Points, in no order, along strands that fork, close into loops and pass close to each other.
Two points are linked if the straight distance between their rows is under 79.7. Some points are linked to none.
q_849: [-15  17 -42 -23  -9 -11 -12 -11  -3   5   6 -17  42 -14  -3  -2 -10 -10
 -56 -22  -5 -36  -2   3  -4   5]
q_251: [ 20 -36 -33  26 -20 -23  37   7  20  -9 -32 -57 -15 -22 -39 -70  24  21
 -39   4  15  26  -6  -3  30  52]
q_406: [-19  25  19 -14  17 -23 -34 -25 -38   1  27 -18  17 -24 -19  27  24  13
 -25   0  -4 -49  28  -3  -9 -35]
q_912: [-18  10 -66 -20  14  -7  19  39  20  -5  13  42   7  17 -13 -22  -6  16
 -42 -57 -18 -77 -39  -4  -6  32]
q_929: [-12 -38 -28   7  -9 -28  23   4  34  13 -21 -43 -16  -4 -18 -57  37   8
 -31   2  -9  35  -9   2  25  41]
q_685: [-14   6 -18  10  14 -32 -21  -3  18   1   3  -4   7  18  -4  17  24  13
 -10 -18 -29  -4  -4 -36  -7   7]
q_900: [  8  16  -8 -20 -41  13 -19 -23 -31  -9 -18 -37  44 -10  12   4 -58 -32
 -35  13  21  -4  19  32  -6  -1]
q_754: [ 27   8 -25  11 -27 -44 -55   9 -13 -10 -13 -63  58 -17 -15  29  22   9
 -38   3  -1 -27  17 -37 -11  18]
q_343: [-45 -10 -11 -16  51 -58 -14   4 -19  13  30  -7 -19 -52 -40 -19  84  28
 -32 -36 -44 -27  -6   2  28 -14]
q_511: [ 12  25  13  -5   7 -18 -44 -15 -32 -20  17 -15  48 -18 -13  43  13   9
 -25  -6  18 -61  33 -21 -25 -26]
q_144: [-59  17 -27 -21   4 -12 -41 -14 -10  48  36 -12  17 -18   8  13   1  -7
 -29 -36 -46 -12  -6   4 -18 -38]
q_295: [ -2 -18 -35   1 -24  28  32   5  52   0 -12  28 -22  27  29 -30 -18 -31
  17 -24  -2  33 -23  10 -13  32]
q_213: [ 30  16  10  22 -35   7 -37  -9  -2 -14 -30 -38  38   8  10  39 -58 -31
   5  17  13   3   2   4 -12   5]
q_799: [  7 -25  -3 -20 -30  65  37  -3  14  47 -14  34 -12   6  22 -47 -48 -42
  12   6  25  53   1  57  -8  -2]
q_281: [ 21  30  11  -1 -17 -19 -51 -18 -28 -11  -2 -34  39 -12   1  46 -17 -14
 -23  15  14 -37  31 -13 -13 -14]
q_309: [ 10 -22  12  33 -22   1  24  -4  23 -17 -30 -26 -20   4  -3 -24  12  -1
   8  31  18  52  11 -13  19  31]
q_434: [ 35 -30 -23   5 -21 -12  30  13  -2 -37 -16 -18  10 -14 -33 -34  18  18
 -39 -17   9 -19  12 -15   7  39]
q_809: [ 24  -4 -13  -5 -45  14  -4 -13 -16 -22 -28 -30  37 -11  -4 -15 -44 -24
 -28   1  31  -3   9   9  -2  22]
q_788: [-32  -3  -4 -16 -13  32  25 -31  -2  57  11  14   1   1  28 -39 -19 -11
  -5  -7  -9  43  11  38 -17 -13]
q_812: [-32 -27 -26  -6  -6 -13  27 -13  17  35 -12 -23  -7  -9  11 -46  26  -4
 -17   4 -17  55  -8  14  11  19]
q_501: [-18  35  47  20  28  10  -6 -14  -1  42  17  11 -43  12  19  19  12   4
  57  49   4  32   0  11  26 -30]
q_160: [ 67  -5  49  19   6  16 -12  59 -47  -9 -13   8 -17  13  -8  43  -6  26
  59  67  36 -17  11  -9  26 -11]
q_355: [  8 -13 -15  14 -26 -37 -23   2   5  -4 -23 -54  22 -15 -10   2  24  11
 -30  10  -9  20  13 -28   1  21]
q_100: [ 52 -15  14   7  10   0  22  26 -30 -54   5  16  25 -22 -50   6  34  43
 -14 -13  17 -41  43 -24 -11  18]
q_407: [-16   0  18  -7  -4  37  22 -30   2  51   8  25 -16   2  30 -19 -18  -1
  17  24  10  56   9  29  -2 -16]
q_487: [ -3  34   9  -1 -10  -8 -46 -28 -22   7   6 -33  32   3  15  41 -14 -16
 -14  21   6  -7  13   5  -7 -23]
q_701: [-58   6 -33 -12  39 -19  18   2  20   4  42  44 -33   5  -5 -12  40  31
   1 -67 -45 -44 -16 -12   1  -6]
q_968: [  6 -22 -30  10 -54  25   9 -25  23  18 -26 -20  -5  -1   5 -49 -56 -33
   0  11  23  61  11  44  -3  17]
q_279: [-23  31   7  -2  13  -4 -35 -33  -8  13  20  -8   6   8   3  34  -3   0
  -4   6 -14   4   5 -10  -6 -25]
q_757: [ 12 -20   6 -30 -32  66  24 -15  -9  25   0  32   4   3  17 -31 -66 -32
  -5  14  18  30   6  63  -3 -13]
q_37: [ 56 -23  68   2  32  24   6  67 -57 -17 -12  28 -35  -1 -25  34  -7  35
  52  56  32 -14   7  -8  23 -18]
q_190: [-30   6 -34   9  -7  10 -18 -17  36  44  13   8  13  25  45  12 -13 -21
   8 -16 -33  29 -17   7 -22  -8]
q_362: [ 18   7  19  17  -1  -1  -5 -10   9  -3 -13  -3  -8  13  22  13 -18  -6
  20  32  14  34  -3   3  -5   4]
q_921: [ 12  18  -6  14  12  14 -10   6  32 -12   5  23   7  40  32  35   1 -10
  31 -17 -12  -5 -19 -32 -13  10]
q_648: [-28  -7  15   0  39 -66 -31   1 -30  -4  13 -27  -7 -47 -32   9  73  22
 -16   3 -29  -7  16 -20   4 -25]
q_998: [  7 -42  14  42 -23 -10  46  -5   3 -26 -50 -35 -31 -27 -24 -48   8  18
   7  33  37  53  16   0  26  30]
q_139: [  4  21  50  17  20  16   4   4 -26  27  -4   6 -35  10  14  19  -8   8
  41  61  28  21  -7  21  27 -28]
q_361: [ 18 -29   2  -6  -1   3  42   6 -11 -44 -26  -1   0 -17 -25 -38   0   8
 -24  14  31  -1   5   5  11  27]
q_209: [ 52   0  39   8   7  23   5  30   4 -39 -11  31   0  20   4  42 -22  -7
  31  16  14  -9 -14 -20  -3   3]
q_429: [-11  18 -26  14  -2   9 -23  -4  50  13  19  25   9  48  58  29 -17 -24
  31 -20 -15  10 -32 -14 -28   3]
q_705: [-23  -1 -34 -13  42 -32  20  16  17  -8  15  18 -11  -3 -19 -16  47  31
 -15 -49 -33 -47 -19 -27   9  11]
q_584: [-51  20  -6  -9  34 -26   3  -9  24   3  43  43 -37   0   8   8  28  29
  29 -52 -41 -36 -11 -18  -9 -24]
q_469: [  3 -10  -5 -24 -40  48   0 -18 -14   8  -8   8  27   7  22 -12 -59 -45
  -3  -1  13  19  -4  45 -14  -4]
q_366: [  0  -4   3 -10  12   5  34   3   0 -34  -4  24  -9   7  -7 -19  14   6
   2 -17  -6 -16   0   2   3   8]
q_982: [ -9  24  41  31  42  -7  -4   3  17 -12  11  23 -35   8   7  39  46  25
  48   5  -9   6  -7 -38  14 -12]
q_9: [-14  12 -75 -22  -5  -2  19  29  19  12  16  17  30  -6  -8 -29  -9   4
 -57 -52 -14 -65 -40  16   6  25]
q_46: [-15  15  25  13  32   4  21   1  22  -9  17  32 -31  20  13  15  30   5
  33  -2 -15  10 -11 -23   9  -5]
q_455: [ -7  19  26  -2  10   2   5 -14 -13  22  -6 -12  -9   6  15  13 -12  -6
   7  42  15  19   3  17   9 -24]
q_57: [ -7 -11 -40   1  -5 -24   2   8  22   3 -15 -23   8   8   0 -12  27   9
 -21 -19 -17 -10 -19 -19  -9  28]
q_920: [ 12  40  46  14  47 -18 -16   7  -2 -12  19  17  -9  16  -9  55  23  26
  49   1  -7 -23  13 -39   1 -27]
q_530: [-26  29 -34 -27 -10  10 -13 -28 -16  17  16 -12  35  -9  12  14 -35 -13
 -24 -17  -1 -29   3  24 -20 -10]
q_980: [ 13   8  11   7  23  18   8  14  25 -29   8  44 -24  34  21  26   6  -5
  42 -19  -5  -2 -13 -23  -2  -5]
q_311: [ 21 -11  24  22 -40  11  -4  -2  -8 -11 -28 -17   3  -3   4   2 -40 -27
  12  41  33  37   7   9   6   3]
q_525: [ 31 -22 -14   5 -39  28   5  -2   3 -38 -28 -12   9  14   0 -22 -43 -34
  -8   0  15  12  -4  13   0  26]
q_70: [-45 -13 -13  -5   5   9  23 -20   8  57   8   2  -8  -3  17 -44   7   6
   1  -8 -21  54  -2  26 -12  -1]
q_365: [ 20 -38 -26 -17 -28  24  29  20  27 -27 -23  32 -11  19  20 -33 -40 -26
   8 -35   4   0 -26  14  -5  35]
q_668: [  7 -34 -56 -12 -18  19  26  34  40 -29 -10  44   2  38  21 -33 -24 -22
   5 -47  -1 -24 -38  -8 -17  42]
q_779: [  1 -28 -17  -6 -41  47  26   0  32  20  -3  29  -4  20  32 -20 -41 -41
  20 -15   8  55 -18  34 -17  17]
q_244: [-49  24  21  -1  24 -16 -24 -21   8   5  40  20 -25  -8  -1  25  25  26
  23 -26 -38 -36  -2 -10 -10 -39]
q_336: [-11  18 -14  -5  12 -27 -43 -11  -2   2   5 -17  28  14   6  42  14   0
  -2 -13 -20 -22  -9 -32 -13 -10]
q_914: [ -2  -7 -50  -4  13 -24  23  26  18 -16  -6   3   3  -2 -22 -21  34  19
 -34 -30 -16 -27 -24 -18   0  22]
q_394: [-23  22  43 -31  37  11  -1 -22 -31 -24  51  30 -15 -22 -25  15  -6  16
   4 -26  10 -76  16  30  12 -50]
q_680: [-40  19  25  -9  38 -60 -36 -11 -11   1  32  -9 -22 -35 -38  18  60  34
   2  -9 -27 -26  15 -21   0 -37]
q_843: [ 64  12  50  17   2  17 -24  33 -49  -7 -13  -1   4  16  -4  55 -33   5
  34  40  36 -30   4 -10   4 -17]
q_226: [  0 -36  10  15 -30  -1  56 -16  -8  -8 -37 -24 -25 -22 -19 -71  -1  -2
 -15  38  38  56  25  30  22  24]
q_676: [ 27 -22  10 -13 -16  28  11  12  22 -40 -16  22  -1  21  16 -16 -32 -31
  14  -4   8  15 -20  10  -5  24]
q_566: [ 34  21  45  22  39   9  -1  26 -22 -31  16  29 -21   7 -14  46  19  22
  47  12  16 -24   7 -33   0 -17]
q_443: [-13  19  26  23  24  29   7 -14  23  39  24  27 -37  27  47  21  15  -8
  57  22   3  46 -15   5   7  -7]
q_709: [ -9 -15 -61  -4   3  -2  25  40  27 -19   2  40   2  23   5 -26 -11   3
  -8 -50 -20 -45 -39 -13 -22  36]
q_715: [ -9 -23   4  -2 -21  19  43 -15  -6  10 -22   1 -18 -19  -3 -58 -14 -11
  -3  30  22  57  19  50  13  -4]
q_901: [-48   1 -12 -15   9 -13 -13 -22  -3  41  26   4  -1   0   7   1  16   3
 -10 -26 -45  -7  -8   3 -12 -25]
q_17: [ 36  28   4  23 -23 -29 -49   3 -11 -11 -11 -34  53   0  -6  40  -7   4
 -10   9  11 -27  30 -37 -22  11]
q_60: [ 27 -17  21  14  -6   3  30  -1  -2 -30 -28  -4 -11  -6 -13 -21   5   7
  -1  32  24  26  17  -1  11   7]
q_777: [ 37  23  39   2   9  26 -16   5 -26 -19   3  16   4  14   4  44 -24  -8
  37  19  16 -24  -5  -6   4 -23]
q_760: [ 16 -31 -29  -4 -25 -20  20  -1  -4 -15 -24 -42  10 -29 -46 -50  16   7
 -51   6  22   4   9   7  26  37]
q_781: [ 24  14  21 -20 -25  26 -20 -19 -39 -14 -14 -23  35 -12  10  28 -66 -26
 -17  27  38 -21  15  33  -2 -15]
q_534: [-33  22   3  -6   4  22   0 -15  22  27  22  21  -2  28  35   5  -9  -8
  23 -18 -26  23  -5  10  -9 -10]
q_13: [ -7 -17 -14  11   5 -51 -22   1   7  11 -17 -50   3 -10  -5   1  55   8
 -26  15 -24  30  -1 -23   1   3]
q_47: [-15  -8  19  -3 -17  23  37 -20   6  52  -6   8 -23 -12  17 -46 -27 -10
  16  33  20  78  22  50   7  -6]
q_527: [-18  19  19  -4  19  43  15 -13  21  29  36  53 -31  25  41   4  -1   3
  48  -5 -13  31  -9  13   1 -15]
q_335: [ 61 -25  58  -5  25  26   8  52 -18 -39   4  47 -13  22 -20  30  -7   6
  36  13  19 -13   2 -24  13 -12]
q_964: [ 10  -1  11  15 -41  23  10 -18   1   7 -30 -25  -5  -9  10 -23 -54 -30
  -4  36  29  56   4  43   6   9]
q_639: [-46  17  16   1  39 -41 -35  -7  13  -2  26   7 -23 -14  -9  30  50  22
  16 -21 -44 -18   1 -34  -8 -31]
q_593: [ 50  -3  63   1  38  24  -1  47 -34 -18   9  42 -33   6 -24  34   6  18
  52  23  23 -29   5 -10  11 -28]
q_189: [-39  19  -9 -23  11 -20 -41 -19 -20  18  29 -23  20 -21 -13  32  13  -3
 -29 -22 -25 -45   5  -3  -8 -39]
q_166: [ 30 -18 -26  18 -22 -45 -24  17   1  -5 -25 -63  39 -19 -43   1  31  18
 -49  -1  -8 -13  15 -44  -1  34]
q_441: [-19   5 -60 -25   0 -10   5  17   1  17  19 -13  37 -15 -16 -20   0  -1
 -60 -32 -17 -57 -21   6   5   3]
q_664: [-22 -10  -4 -11  19 -56 -32  -1 -30   9  -5 -52   1 -45 -29  -7  56   9
 -38  13 -23  10  10 -15   9   3]

A piece is all that can be reached along the links. How many separate loops has the piece of each point below (a circle has one, a figure eight two, a Y none), and how many tips (points with one link)?
q_788 | loops 1, tips 0
q_511 | loops 1, tips 1
q_676 | loops 0, tips 3
q_527 | loops 1, tips 1

A fork is a point with three links, a tip a point with one. Leave the first point through the second and follow the links. Name the first fork or tip that comes.
q_980, q_921 | q_968
q_534, q_190 | q_593
q_584, q_244 | q_281
q_530, q_849 | q_365
